Each row is a point on a landscape with many valleys, with its height.
From any point a ball rolls to the lowest of the 2 points nearest to it. It stops when none of these is lower. Distance is the straight distance between rows; heights are no part of it.
Bos: [  5   8   3  12  -8 -18   1  20   3  15  -5  15  -2   3   3 -26   8  -6
   5   7  15   9]  (h 92)
Pemiz: [ -9 -16  12   0   2   4   0   3   7 -11  11   6  10  11  -5  23 -19 -12
   8 -11  -2 -18]  (h 593)
niden: [  9   9  -1   3 -13   6  10  -4 -11  15 -11 -14 -10  -9   2  -9  11   1
  -4  -4   8  19]  (h 488)
Tep: [ -4   2  10   6  -4  -5  -4  11   4   7 -12   5   9  20   4 -21   0  -8
  -2  -5  -8  12]  (h 121)
sivit: [  4   2   7   9  -7  -4   3  -1  -1   5 -11  -5  -4   5   4 -14   7  -8
  -5  -4  -1  13]  (h 134)
sugel: [ -3   6  -4  -3   0 -13  -6   0  -1  -6   5   2  -2  -2   4   9  -3  19
 -14   0   3   8]  (h 616)
pud: [ -1   9  -9  -3   6 -10 -11 -13  -5  -8   8  -8  -6 -17   4  14   7  22
 -21   6  -3  12]  (h 316)
kep: [ 16   7   4   5  -4  -7  -2  -4  12  11 -12   9   1  28  -7   6 -11  10
 -14  -6   6  15]  (h 461)
Rige: [  6   1  -4  -7 -12   1   4   9   5  -4  -6  17  -3  10 -13  17 -12  -2
   1 -14  24 -10]  (h 443)
rup: [-15  -6   4   0   6  -6  -7  21   0  -5  19  14  15   5   4  -4  -5  -5
  13   7  -6 -21]  (h 427)
tel: [ 15 -15   2   6 -15  22  20  -9   7  10  -3 -12  -5  -6 -15   1   1 -17
   9 -14  17  -5]  (h 528)
mel: [ -4  -6  17   2   8   3  -5   3  19   2 -16   1  11  42   6 -15   0 -17
  -5  -4 -12  15]  (h 313)
Tef: [  7  18 -14  -3 -10 -14  -6   3   4  10  -6  14   4   8  -1   1   0  22
 -16   1  18   8]  (h 424)
tenap: [  2  -2   3  -2 -14  -4  11  26   7   6  -2  23   3  13 -12  -1  -8 -14
  10 -10  26 -15]  (h 81)
sebe: [  0 -28  16   5   5  10   9 -10  19  -8   6  -5   6  12  -4   9 -10 -33
  14  -2  -6 -23]  (h 605)
tabe: [ -7   8  -3  -7   8   2  -9 -18  -5 -15  11 -13  -2 -17   5  16   5  17
 -18   4 -18   7]  (h 349)
ribid: [-12   0  -5   0  16  -6  -1 -11  -8 -13  27  -1   6 -22   2   7   0   2
   4   8 -10 -19]  (h 256)
lon: [ -9  14   1  -2   2   4  -2   6 -16  -3  -1  -5  -2 -16   8 -19   8   5
   1   5 -19  12]  (h 96)
lof: [  6   7  -8  -1 -16 -12   6  22   1   6  -4  21  -5  -4  -2 -14   8  -4
   6   1  27  -3]  (h 100)
dapot: [  8 -13  -6   8   2   3  13 -24  -2   3  11 -15  -7 -28 -11  -8  16  -4
   6   2  12 -12]  (h 125)
Risul: [  4 -25  13   6   5  13   7 -11  15  -7   3 -13   4   4   0  -7   1 -27
  14   0  -5 -17]  (h 586)
katug: [ -2  -8   3   4  22 -15  -3 -12   8 -22  14  -9   2 -11  12 -12  10 -12
  -1  14 -15  -5]  (h 437)
vub: [  6 -14   1  -1  -5  18  17  -7   3   4  -5 -22  -6 -10   3 -16  14 -13
   9  -2  -5   5]  (h 426)
kovu: [ -8  12 -15  -6 -11  -7 -10  21  -5   9   1  12   4  -1   6  -8  -2  16
   0   9   5  -3]  (h 153)
Lekom: [  6   8  -9   6  -9 -19   0  22   3   9  -4  20  -4  -7   5 -20  11   0
   0  11  21   3]  (h 95)
fimu: [-14 -14  15   3   5   3  -4  16   2  -4  -2   8  13  19   2 -16  -4 -23
  16  -3 -16  -6]  (h 331)
nafed: [ -4  -6   5  -2  21  -3  -6 -13  10 -16   5 -14   1  -4  14  -6   7  -2
  -7  11 -20   2]  (h 425)
Fedu: [  6   7   7   8  -4 -12   0   2  -2   4  -8 -11 -11  -3   5 -27  15  -9
  -3   7  -2  18]  (h 122)
bageg: [ 22  11   4   8   2 -14  -5   2  18  16  -7   9   0  26  -9  -2  -3  12
 -10   4   7  12]  (h 458)
solem: [ 18  -1 -16  -5   6 -14   4 -13   3  -6  -3  12 -12 -10 -14  22   9   4
  -9   4  33  -8]  (h 503)
duvos: [  5  11  -5  -3 -18  17   8  -8  -9  12 -16  -7  -5   0  -4  18  -6   8
  -7 -20  12   5]  (h 421)
rav: [  8   6  -4   1   0   5   0 -19  -2   1  -4 -28 -12 -15   6 -15  19   8
 -12   8  -8  19]  (h 98)
Dutad: [-13   9  -1   2  -6 -13  -6  27 -10   6   4   4   8  -4   5 -28   6  -2
  10   8  -9   4]  (h 77)
bip: [  0  -8   4   6   6 -12  -1  -5   5  -8   9   2  -1  -3  -1   7  -2  -8
  -1   6   5  -5]  (h 463)
Kekad: [  2 -19   4   2 -19  29  16 -12   3   4  -4  -8   2  -5 -12  15 -12 -18
  16 -20   2 -12]  (h 471)
muk: [  4   5  -3   1   0   0  -7 -22   3 -10   2  -8  -6  -1   0  28  -3  13
 -15  -7   2   8]  (h 576)
lag: [ 11  13  -2   1 -17  12  10 -11  -2  12 -20  -5  -3  14  -9  18 -18   2
 -10 -25  16   8]  (h 430)
gudu: [ -1   9  -4   4  -7   9   9  -2 -16   9  -2 -20 -10 -22   6 -22  21   3
  -5   8  -5  10]  (h 74)
Mamek: [-16   4  -3 -13   6  11   1  16 -21 -10  12  12  11  -1  -2  16 -20  11
   8  -5  -7  -8]  (h 224)
rimo: [-14   2   6   7  -9  -3 -13  24   1  10   1  15  17  23   8 -20  -3   1
   4   5  -9  -5]  (h 297)
pofiv: [ -7   7  -5   9  -1  -9   8   9 -13   4   7  -5  -4 -20   7 -24  17 -16
   4  13  -4  -2]  (h 63)
lifi: [ -5   1   0   1   1 -14 -12   5   0  -6  11   6   2  -4   1   3  -1  10
  -1   7  -3   3]  (h 628)
nik: [ 17  -2 -13  -2   7 -18   0  -7   9  -4  -2  15  -7  -5  -5  15   2   7
  -4  12  26  -1]  (h 498)
Pasul: [ 10 -15  20  10  12  -2   3   1  18  -5  -4  -1  -5  12   4 -22   9 -31
  12  12  -3  -3]  (h 166)
revi: [-17   0  -1 -11   8  14  -9   1 -17  -7   7   8   9  -3   3  18 -20  14
   5  -5 -18   1]  (h 109)
Buk: [ -4  20  -7  -4 -16  15   4  -3 -15  10 -13  -9  -4  -2   0  14  -1  15
 -16 -18   5  15]  (h 414)
nobor: [ 12  -7  19  13   8 -14  -4   7  23   3  -8  11  -2  32  -3 -27   5 -10
   3   9  -1   8]  (h 198)
lanuf: [-21  -3   4 -11   7   9  -9  20 -14  -7  19  16  12   0  -1   5 -20   7
  15   0  -9 -15]  (h 324)
Tepus: [-13  -8   5  -5   7   1  -7  10   1 -13  18  11  11   8  -3  22 -18   4
   7  -6  -5 -19]  (h 645)
Fak: [-15   6  -1  -4  -1   3   1  29 -19   6   5  12   5  -1  -2 -12  -6  -1
  13   1  -3  -5]  (h 110)
vanef: [ -6 -11   1   2   1  13   5  -9  -4  -8   9  -5   3  -4  -3  15 -10 -12
  10  -8  -6 -19]  (h 415)
vadel: [ 10  -4   4   6  -7  12   0 -16   5  -3  -8  -6  -9   6  -8  21 -13   0
  -5 -13   9   2]  (h 285)
Donon: [-17  -8  13   3  -2   1  -8  24   3   4  -1   9  13  23   0 -17  -6  -9
  14  -4 -11  -3]  (h 317)
Puni: [ 10   5   1   2   1  -4   1 -11  -1   0  -4 -17 -10 -10  11 -17  20  -4
  -6   9  -5  17]  (h 113)
Ladok: [-10   8  -1  -6  -8  23   3   8 -22   8  -7  -2   2  -6   2  -6  -6  -5
   9  -9 -13   4]  (h 401)
tem: [  6   8  -5  -5 -16   2   7  12   4   7 -12  14  -2  11 -10   5  -8  -2
  -2 -13  24  -1]  (h 438)
nak: [ 16  -1  15  12  15 -18  -9   2  26   1  -4   7   0  25   0 -25  11   0
  -4  14  -2  14]  (h 214)
fezi: [ -2  -4  -5  -4  16  -8 -10 -26   2 -21  14 -16   0 -16   6  14   8   9
 -14   7 -17   0]  (h 380)
pilal: [-11   3  -8   5  -1 -20 -10  19   6   6   8  16   6  -7  12 -15   5   9
   5  22   6 -12]  (h 132)
neput: [ -2 -14   6   3 -12  25   9 -10   6   4  -6  -4   3   5 -11  26 -18 -17
  11 -20   9 -16]  (h 496)
nimi: [  8  -5   8   6  11 -12 -13   0  20   3  -2   4   8  27   4 -21   3   4
 -12   6 -10  14]  (h 235)
Tula: [ -2 -18   5  -4  -9  30  16  -8  -1   7  -3 -14   5  -9  -9   8   0 -16
  16 -16  -7  -6]  (h 453)
kilan: [ -3  -8  -3  -5   5  14   4 -11  -6  -6   3 -19   2 -12  12  -8  11  -5
   4   5 -20  -3]  (h 378)
neruv: [  3   6 -14 -12  -3  -6   9   1 -10  -5   4  11  -4 -13 -10  21   3  -2
  -4  -5  23 -15]  (h 456)
pala: [ -8  11  -9 -10  -5   4  11  10 -20  -1   9   5  -2 -20  -1   3   4  -1
   1  -7   9 -14]  (h 218)
Gora: [  8   3  -5   1  -7   9   0 -22  -5  -1  -3 -15 -11  -7  -3  23   2  12
 -12  -7   7   3]  (h 551)
tofod: [ -2   8  -6  -1  -3  -2   0  -3 -10  -1   3  -7  -6 -16  -1   8   7   6
  -6  -1   0   3]  (h 476)
rane: [ -6  -1   0   5  13 -19  -7   6   2 -11  13  -3   3 -18  10 -22  15  -5
  -2  15 -17   7]  (h 449)
gopo: [-14  -7   3  -3   4   3 -20  14  -3  -5   7  10  16  13   5  10 -14  13
   6  -4 -14  -6]  (h 281)
nibeg: [  1  -5   5   2  -9  13  -2 -10   0   3  -7 -11  -2   9  -4  15  -8  -8
   1 -13   1   3]  (h 323)
gupaz: [ 27   9   0   9   9 -21  -2  -6  14  10 -17   3 -15  12  -8 -10   8   1
   0   6   8  17]  (h 448)
rafos: [ -2   4  -8  -5   9 -10  -3 -15  -6  -7  12  -7  -5 -25   0  23  10  12
 -14   3   0  -3]  (h 294)
vugop: [ -4   6  -6   7   8 -20  -3   8  -6  -3   9  -3  -2 -26   8 -15  18   3
  -4  17  -5   4]  (h 454)
meva: [-16  13  -5  -8  -2   4   3  21 -23   1   8   8   3 -15   0 -17  -2   5
   5   0 -10   4]  (h 124)
roni: [  6   3   1  -2  -9  18   1 -22  -2   9 -17 -21  -2   1   8   1   3   7
  -7  -7  -7  22]  (h 68)
zugi: [-17  11  -7  -9  11   5   3  16 -25  -4  16   8   4 -24   3 -11  -6   6
   4   6 -19  -2]  (h 127)
Zud: [ 13 -11  -1   1  14  -5  -2 -28  12 -11   2 -23 -11  -7   9  -8  14   1
 -11  19  -9   9]  (h 327)
lopip: [-12  14  -5   4  -3 -15 -16  16   0   5   7  13   8   2  10 -13   2  15
  -3  14  -2  -5]  (h 142)
Fuzur: [  6  -7  -4   3  -6  10  19 -16  -9   8   7 -19  -5 -30  -5 -10  19   2
   6  -1   8  -7]  (h 103)
nubat: [  8 -21   8  -1  11   6  10 -23  14 -10  11 -23  -2  -7   7  -9  14  -5
   8   8 -12  -2]  (h 352)
Tek: [ -7   3   5   3 -10  -3 -10  19   5  14  -3  17  16  34  -1  -3 -14   7
  -2  -5   4  -9]  (h 444)
gomov: [ 13 -23  10   4  11  13   7 -23  25  -2 -12 -20  -6  12   0  -6   1 -12
   7   7  -5   5]  (h 245)
lopiv: [-16  -1  -1   1   9 -14 -20  20   3  -5  22  16  10   1   9  -6  -3   4
  10  15  -9 -19]  (h 457)
libe: [-11  -1   6  -3   0   9  -8  11 -11   1   1   6  13   5   3   5 -11   3
   6  -7 -13   4]  (h 187)
vero: [ -2 -13   0  -1   4  11   8 -18   1  -7  15 -20  -3 -19   2  -6  13  -4
   5   6 -13  -6]  (h 367)
Muz: [ 15  12 -10  -6  -6 -10   5  -1  -1   6 -13   9 -12  -1 -11   6  -2   9
 -12  -5  26   7]  (h 441)
vilu: [ -9 -12  15   5  10  -4 -12   8  18   0 -11   3  17  33   6 -20   4  -5
  -3   3 -15   9]  (h 296)
Zomas: [ -9  -7  -2  -4   1 -12  -9   5   7 -10  17  10   7   6   0  17 -11  11
   2   1   2 -16]  (h 685)
Lotup: [  7   0  13   5  -6   2   0   7   9   7 -16   2   6  28  -2  -8  -5 -11
  -2  -8  -3  10]  (h 133)
gon: [-19  10  -1  -7   9  10  -3   6 -10  -1  -9 -14  -1 -10  15 -23   7   1
   1   9 -28  17]  (h 88)
zisuv: [ 17 -11   0   0   7   6  -1 -25  15  -3  -9 -26 -14   1   9  -4  11   3
  -6  13  -6  14]  (h 304)
Zape: [-10  10  -3 -12  -4  24   0  -7 -18   8 -15  -7   2  -1   8   6  -3   3
  -6 -12 -21  19]  (h 400)
Vuv: [ 17 -19   4   6  -5  16  15 -16   5   3   5 -11  -7  -4 -12  -2  -2 -14
  11  -8   6 -14]  (h 547)
dek: [ -3 -15  11   5   3  11  -2  -9   8 -14   3  -2   6  10 -10  28 -18 -17
   1 -11  -3 -12]  (h 557)
balu: [ -7   0   2   0  -9  -3   7  22  -6   1  -5  13   6  10  -4   1 -10  -8
  12 -10  17  -9]  (h 69)
Tuzi: [ -2 -14   7   3  -7  17   0 -10   6  -4  -3  -1   4   8 -14  37 -25 -13
   5 -17   5 -16]  (h 523)
neriv: [ -8   2 -10  -3   8 -10   4   6  -8  -6  21   8   2 -14  -2   6   0  -1
   5   1   4 -18]  (h 200)
Kek: [-17   0   3  -2   0  -3 -20  17   0  -3  11  14  15  20   2   8 -14  14
   6   4  -6 -21]  (h 377)
Pime: [ -9  25 -12  -8  -5   5  -3   4 -21   4  -5  -5  -6 -13  -2  11   4  24
 -16  -6   3   8]  (h 248)
zes: [ 14  11 -10  -6 -15   6  11  -3   0   7 -18   5 -15   3 -13  16  -6   6
 -10 -14  29   1]  (h 439)
bufad: [ 12  -1   0   3  -8  17   1 -32  11  11 -22 -19  -3  13   0  16  -8   6
 -12 -11  -2  19]  (h 151)
nos: [ 15 -13  20   4  15  -4  -5 -10  23  -6 -11  -4  -8  23  -3  -3  -1 -15
   3   3  -1   3]  (h 169)
zosu: [-10  11   1   3   1  -6   5  21 -15   1   9   1   1 -16   3 -27  11 -12
   8   6 -13   1]  (h 70)
peba: [  0   9   4   1 -13   3  -2   2  -4   5 -12  -3   1   7  -2  -4  -3  -3
  -5 -11  -4  13]  (h 146)
subu: [ 14 -23   8   5   2  10   8 -20  13  -5   2 -16  -4   1  -3   3  -3 -16
   8   0  -3 -10]  (h 568)
Veb: [ -4   1   0  -4   0  -9 -11  -9   3  -9   2  -1   4   3   0  22 -11  18
 -12  -6   2   3]  (h 600)
kivun: [ -6   3  -5 -10   8  18   1  -9 -21  -7   7  -6   3 -18  -3  25  -5  12
  -6  -5 -17  -1]  (h 138)
puz: [-17   8   2   2   0  -4 -11  19  -4   8  -2   7  13  12   6 -22  -4  10
   1   4 -15   4]  (h 280)
Ged: [ -9  12  -6 -16  -5  13   0   6 -22  -3  -2   4  -1  -4  -5  29 -13  15
  -6 -16   2   1]  (h 236)
denit: [ 19  -2   2   1  -3   7  -2 -31  11   5 -14 -11 -11  13 -10  24 -10  11
 -15 -11   6  14]  (h 194)
leru: [  8  -1   4   6   4 -12  -5  -9   7  -9   3  -3  -7   3   1   3   2  -1
  -9   5   2   3]  (h 479)
kuvu: [ -8   3   1  -4 -15  27   8   6 -16  12 -16  -5   4   0   2 -12  -4 -14
  14 -14  -8   6]  (h 407)
Bav: [-10   7  -1  -3  -2   4  -6   9  -9   5  -7   0   5   5   7  -2  -3   0
   4  -9 -13  12]  (h 159)
mafo: [  3   8  -9   7  -7  -2   9   2 -11   8   3 -11  -8 -24   4 -25  22 -10
   3   8   1   5]  (h 67)
laru: [ 17  -2  14  10   8  -5  -4  -3  15   1  -8   3  -9  20  -6  -2  -5 -13
   4   5   8   4]  (h 139)
rati: [ 14   3  -8  -1   0   2   2 -21  -4   0  -4 -13 -15 -11  -8  23   3   6
 -15   0  23   1]  (h 530)
Livus: [ 10  13  -6  -3 -18   8  12   3   0   8 -21   4  -9  13 -12  12 -13  -4
  -6 -20  23   7]  (h 434)
migel: [ 20  -2  -8  -3   6  -4   3 -22   5  -6  -5  -1 -17  -7 -14  30   0   4
 -11   3  26  -8]  (h 513)
Zikev: [ 24   8   4   9  11 -19  -3  -5  20  14  -9  10  -7  21  -7 -11   5   8
  -6  10   0  19]  (h 452)
nusud: [-10  17  -4  -6 -12  18  10  15 -24  13 -11   1  -5  -8  -1  -1  -5   3
   4 -14  -6   5]  (h 408)
nek: [ -6 -18  12   2  16  -4  -5  -7  12 -21  19   3  10   9   1  10  -6 -13
   6   1 -14 -19]  (h 114)
mis: [  4  23  -7  -5 -10   0  -3  -1 -10   8 -12  -5  -1   6  -2   7   1  20
 -21 -11   8  18]  (h 419)
vol: [  9  -7   4   8   8 -21 -15   2  21  -4  10  19   2  10   0   9  -6   7
  -3  16  10  -8]  (h 718)
Dasig: [  6  19  -7  -1  -6 -13  -3  -4   1  10  -8   3   2   8   2   4   0  22
 -20  -2   9  18]  (h 422)
Tizat: [-15   8 -13 -11   3  -6   9  17 -16  -3  13  10   4 -20   0   0   5   2
   3   4   3 -12]  (h 211)
zosen: [ 26  12  -9   6   5 -17   3  -5  12  17 -22   5 -20   5 -15   2   7   5
  -1   4  16  14]  (h 447)
dur: [-19  -3   6  -3  13   7  -6  23 -10  -6  18  14  16   1   1  -7 -16  -5
  18   0 -14 -12]  (h 388)
luf: [ 11  -9  -4   4 -14  20  25  -6  -6  15  -3 -15 -11 -15 -12  -3   6  -9
   7  -9  20  -6]  (h 510)
resav: [ -4  -6   7   3  -2   1   0  -2   0  -5   6  -5  -1   1   1   8  -5 -15
   4  -5  -2  -8]  (h 442)
gavap: [ 11   2  -4   3   7 -18  -2  -5   7   1   2   6  -7  -1  -1   8   0   5
  -8   5  17   5]  (h 492)
fazen: [ -3  -3   1  10   3 -24  -4  13  10   0  13  11   4  -1   6 -13   7   0
   7  17   7  -6]  (h 123)
zuv: [  5   1  -2   4 -14  14  14  -6 -11  14  -6 -18 -10 -11  -3  -6  12  -3
   2  -5  12   3]  (h 495)
peza: [ -7  -4  -2   4  -6 -16  -1  30   4   7   7  21   5   4   2 -17  -1  -6
  13   9  13 -14]  (h 99)
viduv: [ 12 -11   5   2   4   7   4 -22  13  -2 -13 -23  -8   7   5  -5   6  -8
  -1   2  -6  12]  (h 278)
lizuv: [ -6  19 -10 -11 -10   3   4   9 -18   0  -3   2  -4  -8   0  21  -1  16
 -13 -12  11   1]  (h 238)
pag: [-15  -3  -7   1   9 -18 -13  14  -1  -8  21   8   5 -12   7  -3   1  11
   5  17  -7 -11]  (h 470)
rupom: [-12  23 -12  -7  -7  -3  -3  12 -16  10  -4   4  -2  -7  -2  -2   4  23
 -12  -3   2  13]  (h 254)
fuvip: [ -1   0  -2  -2  -4  14  -2 -21  -4   1  -7 -22  -3  -6   9   4   7  16
 -10  -4 -15  17]  (h 30)
kati: [ -5  21  -8  -2 -11  -7  -4  14  -8  11  -4   5  10   7   0  -9  -1  19
 -13   0  -2  10]  (h 258)
lirid: [ 16  -4  -2   2  -6  15   3 -28   6   0  -8 -12 -12   5 -13  31 -12   8
 -13 -11  18   5]  (h 237)
sinuk: [ -8   9  -8 -10   1  13   2  -3 -21  -6   3   0  -2 -16  -7  27  -8  10
  -7 -10   0  -8]  (h 195)
zepem: [-10   2  -3   0 -10  -9 -12  15   7   3   5  17  10  23   4   6 -12  10
   1   1   6 -15]  (h 428)
Kos: [  7   1  -6  -6  -6  -7   8   6   4  -7   3  11  -2  -2  -9  17  -5   1
  -2  -8  25 -13]  (h 450)
Zelol: [  6  -3   0   7   6 -24   7  12  11  -1   7  14   1  -9   1 -13   8 -14
   9  15  17  -7]  (h 115)
saf: [  2   4   1   5  -8   1  -3  14  11  15  -6  13  13  34  -4   1 -12  11
 -11  -6   6   4]  (h 451)
gis: [ 21 -19  17  10  13   6  -1 -20  24  -1 -14 -15 -13  22   0  -8   0 -20
   5   9  -4   3]  (h 208)
vafo: [ -7   1  -6  -1  14  -8  -2  -6  -8 -11  21  -1   2 -25   1  15   7   7
  -8   5  -4  -7]  (h 277)
zuduf: [-11  14  -3   0  -6  -3 -13  15   0  11   0   5  16  15   7 -13  -3  20
  -9   3 -11   8]  (h 267)
lones: [ 11 -16  13   9   7  -5   5  -4  12  -7   0  -2  -5   6  -3 -12   5 -24
   6   5  -1  -5]  (h 147)
ramo: [-11   2   6  -3  -5   4   3  22 -12   2   2   7   7   4  -6   0  -8  -9
  11  -6   0 -10]  (h 89)
Mefi: [ -9  -2  -9  -6   0  -7  13  12  -7  -7  17  14   8 -14  -5   5  -1 -11
  12   0  11 -28]  (h 186)
dat: [  4   2   5   0  -8  -6  -6   4   7   4  -5  10  10  23  -2   8 -12  13
  -8  -7   5   5]  (h 459)
gada: [ 15  -1  -1   5   5 -16  -8  -5  21   6  -1  15  -6  23  -9  20 -11  15
  -4   5  18  -3]  (h 738)
faso: [ -6 -13  -1  -1   8  16  10 -18  -4 -10  13  -6   4 -18  -2  -1   7  -3
  11  -5 -16 -15]  (h 379)
Tilo: [  2 -15  15  10   8  -7   1   7  14  -7   9   5   4  11  -2  -1  -3 -22
  11   4  -2 -11]  (h 108)
Nulu: [-16  -6   3  -3  19   5  -2  -9  -9 -17  21  -1   2 -19   2   1  -5  -2
   8   4 -22 -18]  (h 229)
los: [ -5  -9   2   5  16 -22  -7   2   6 -10  19   2   4 -17   9 -12  14 -10
   5  15 -11  -4]  (h 446)
pek: [  2   7  -6  -4  -2   0   4  -4  -8  -5   4  -2  -9 -14  -4  18   5   6
  -7  -6  12  -8]  (h 466)
zita: [ -6  -7  -2  -3   3  20  10 -14 -16  -5  14  -5   2 -13  -2   9  -2  -8
   9  -9 -10 -22]  (h 393)
Fuz: [ -9   0 -12  -9  -6  -9   3  20  -6  -4  10  20   5  -3   0   5  -4   1
  13   0  12 -20]  (h 173)
bar: [-12  13  -5 -12   7  15  -5  -6 -10   1 -15 -14  -1 -11  17 -16   4  15
  -7   5 -30  20]  (h 80)
foz: [-14  -6  -3  -8  11  20  -4 -18 -13 -11   6  -3   6 -14   5  21  -7  10
   2  -4 -22  -4]  (h 76)
Fon: [ -2  -4  -9   4   1 -19   6  22   0   4   8  19   6 -10   5 -17  10 -14
  17  11  13 -16]  (h 107)
zad: [ -5 -21  19   5  13 -11  -3   4  10 -17  17   3  10   7  -1   1  -6 -23
  12   2 -10 -17]  (h 59)
Zin: [ -1   0   3   0 -12 -10   5  31   6   9   2  22   3   9  -4 -10  -1 -12
  13   1  20 -18]  (h 91)
gir: [ 18   3 -22  -5 -10 -11  -2   8   4  -3  -7  24  -4  -9  -6   9   8   7
  -8   0  34  -5]  (h 431)
Poze: [ 10  -7  21  13   7  -4   2   3  14   2 -10   3  -5  24  -4 -30   2 -26
   8   5  -4   6]  (h 181)
rovip: [  5   8   0   0 -14  -8  12  14  -2   5 -10   9  -9   0  -4 -11   0 -14
   5  -5  20  -2]  (h 104)
Lafub: [-16   1   0 -16  10  22  -5  -8 -15  -5   1   0   7  -7   7  14 -16   6
   2   1 -26   7]  (h 15)
Raf: [  4 -15  17   9  17 -11 -13   1  27  -5  -4   7  13  34   4 -16   5   2
  -9   8 -12  10]  (h 264)
Visaf: [-12  -4   2  -1   8  -6  -8   7  -4 -10  12   0   7  -2   5  -1  -1   3
   3   6 -18   0]  (h 644)
gadu: [-14  19  -8 -12 -17  14  11  18 -29   7  -7  13  -1  -7  -1   5 -10   7
   5 -11   6   1]  (h 412)
fevun: [ -4  -5   8  -1 -11  24   7   1  -1  13 -20 -12   2   9   5 -13   2 -18
  11  -8 -13  11]  (h 413)
zudo: [ -3  -8   0  -5   1  21   6  -4  -6  -2  -2 -15   2  -8   7   0   5  -7
  11  -6 -20   3]  (h 384)
rifi: [ 12  -2  12   9  -5  -5   5   2  11   8 -11   5  -3  16  -8  -7  -7 -12
   3  -4  12   4]  (h 120)
gozu: [  5   9   8   8 -10  -5  10  16   2  12 -14   9  -2  14  -5 -10  -6 -13
   6 -11  16   4]  (h 112)
kiref: [  4  -5   4   2 -14  22  13   2  -3   8 -13 -14   2  -4   4 -19  10 -16
  14  -4  -8   9]  (h 418)
vomob: [ 21  15 -10   3  -3 -13  10  -1   6   9 -17  10 -17   3  -9   2   6   5
  -5   5  28  13]  (h 445)
Bito: [ -7  10 -10 -13 -12   1   7  16 -17  -3   1   8  -4 -11  -3  12   1  12
  -2  -8  13 -10]  (h 228)
Koze: [ 12  -8  -7  12  12  -6   7 -27  -2  -2  13 -11  -9 -26  -5  -3  16  -8
   3  13  12 -11]  (h 145)
Menoz: [ -9  18  -7  -5 -12  20   1  -2 -21  13 -14  -9  -1  -6   4   6   1  11
 -10 -13  -9  16]  (h 409)
tepi: [-11 -12   5  -4  20   3  -1  -8   3 -17  14  -9   5  -8   6   0   1 -10
   6   5 -22 -14]  (h 201)
Tamav: [ -1   1   7   1   7 -10  -8   6   0  -2  -2  -2   3   6  11 -23   9  -5
   0   5 -11  12]  (h 105)
Dusu: [-12   6 -12  -3  11 -18 -10  10  -4  -6  18   5   4 -24   7 -11  11   9
   0  20 -10  -5]  (h 460)
nado: [  3 -21   5  -2  -8  24  18  -7   4   7  -5 -19   1  -7  -4  -8   4 -16
  16 -11  -5   0]  (h 440)
fel: [ -7  -1  -5  -6  -7  22   5  -5 -16   2 -10  -7   0  -7   6   1   0  -2
   3  -8 -18  13]  (h 394)
ver: [  4  12  -5   2  -6  -7   1  -5 -10   4  -3  -7 -10 -11   0  -4  10   2
 -10   4   6  15]  (h 483)
Sogod: [-15  10  -3  -8   9  11  -2   7 -16  -8   9  -2   4 -18   9 -12   2   4
   5   6 -23   5]  (h 111)
tibip: [-10   5  -1 -12   7  17  -3 -20  -3  -5 -13 -18   2 -10  14  -3   6  12
 -10   4 -23  18]  (h 66)
nivu: [  2  -7   1   0  15 -13 -14 -14   6 -17  11 -10   1  -5   6   4   6   9
  -9   8 -13   6]  (h 404)
Pimu: [ -5 -12  -2   4   7 -19 -15   2  14  -9  16  16   4   2   5  14  -8   7
   1  12   8 -20]  (h 704)
Riz: [  7  -2  -2  -3   2   7  -3 -23   0  -7   1 -19  -6  -8  12  -1  13   5
 -12   2  -9  12]  (h 71)
Lali: [ 15  -7   6   8  13 -17 -11  -1  26  -1   2  17   0  20  -6  14 -11   8
   6  10  15 -10]  (h 729)
fof: [ -4   5   2   6  -9 -15  -4  19  -3  13  -2   9   3   5   4 -24   6   0
   0   8  -1   7]  (h 85)
muraz: [-11   2   5   1   3 -15 -10  19   1   1   9   3   4  -2  11 -27   9   1
   3  13 -15   4]  (h 90)
kuvi: [ -8 -15   7  -2  18  -5  -9  -5   5 -24  18  -4   8  -2   4  10  -2  -3
   3   4 -21  -8]  (h 168)
dirok: [ 12   9 -18  -8 -10 -10  -9   6   7   3  -9  23   2   3   0   9   0  19
 -11   6  26  -4]  (h 429)
Merof: [ 22   8  -2  -2  -4  -2  -1 -12  15   4 -19   5 -16  17 -20  21 -14   7
  -9  -9  23   6]  (h 747)
rilo: [  2   3  -6   3  -5   9   8 -12 -13  10   3 -18  -9 -29   2  -9  17   4
  -4   3  -2   2]  (h 84)
kom: [ 14 -18  -1   1  18   2   4 -36  15 -12  10 -23  -8 -11   6  -4  10  -3
  -2  12  -9   0]  (h 341)
gema: [  8 -10  -1  -9 -11  23   1 -28   7   9 -24 -25  -2   7   3  10   2   6
  -8 -11  -9  27]  (h 106)
bada: [ -8   8 -10  -8 -11  -9   0  21  -5   4   2  18   2   0   0  -6  -3   8
   3  -1  15 -10]  (h 161)
tebar: [ 20   4   3   4   2 -12   0  -7  15   2 -10  10  -8  21 -16  18 -14   7
  -6  -2  19   0]  (h 743)

For each start below, name the point where the ball stops.
rane -> zad
Lali -> Ladok
Donon -> balu
muk -> vero
gadu -> balu
dat -> fuvip
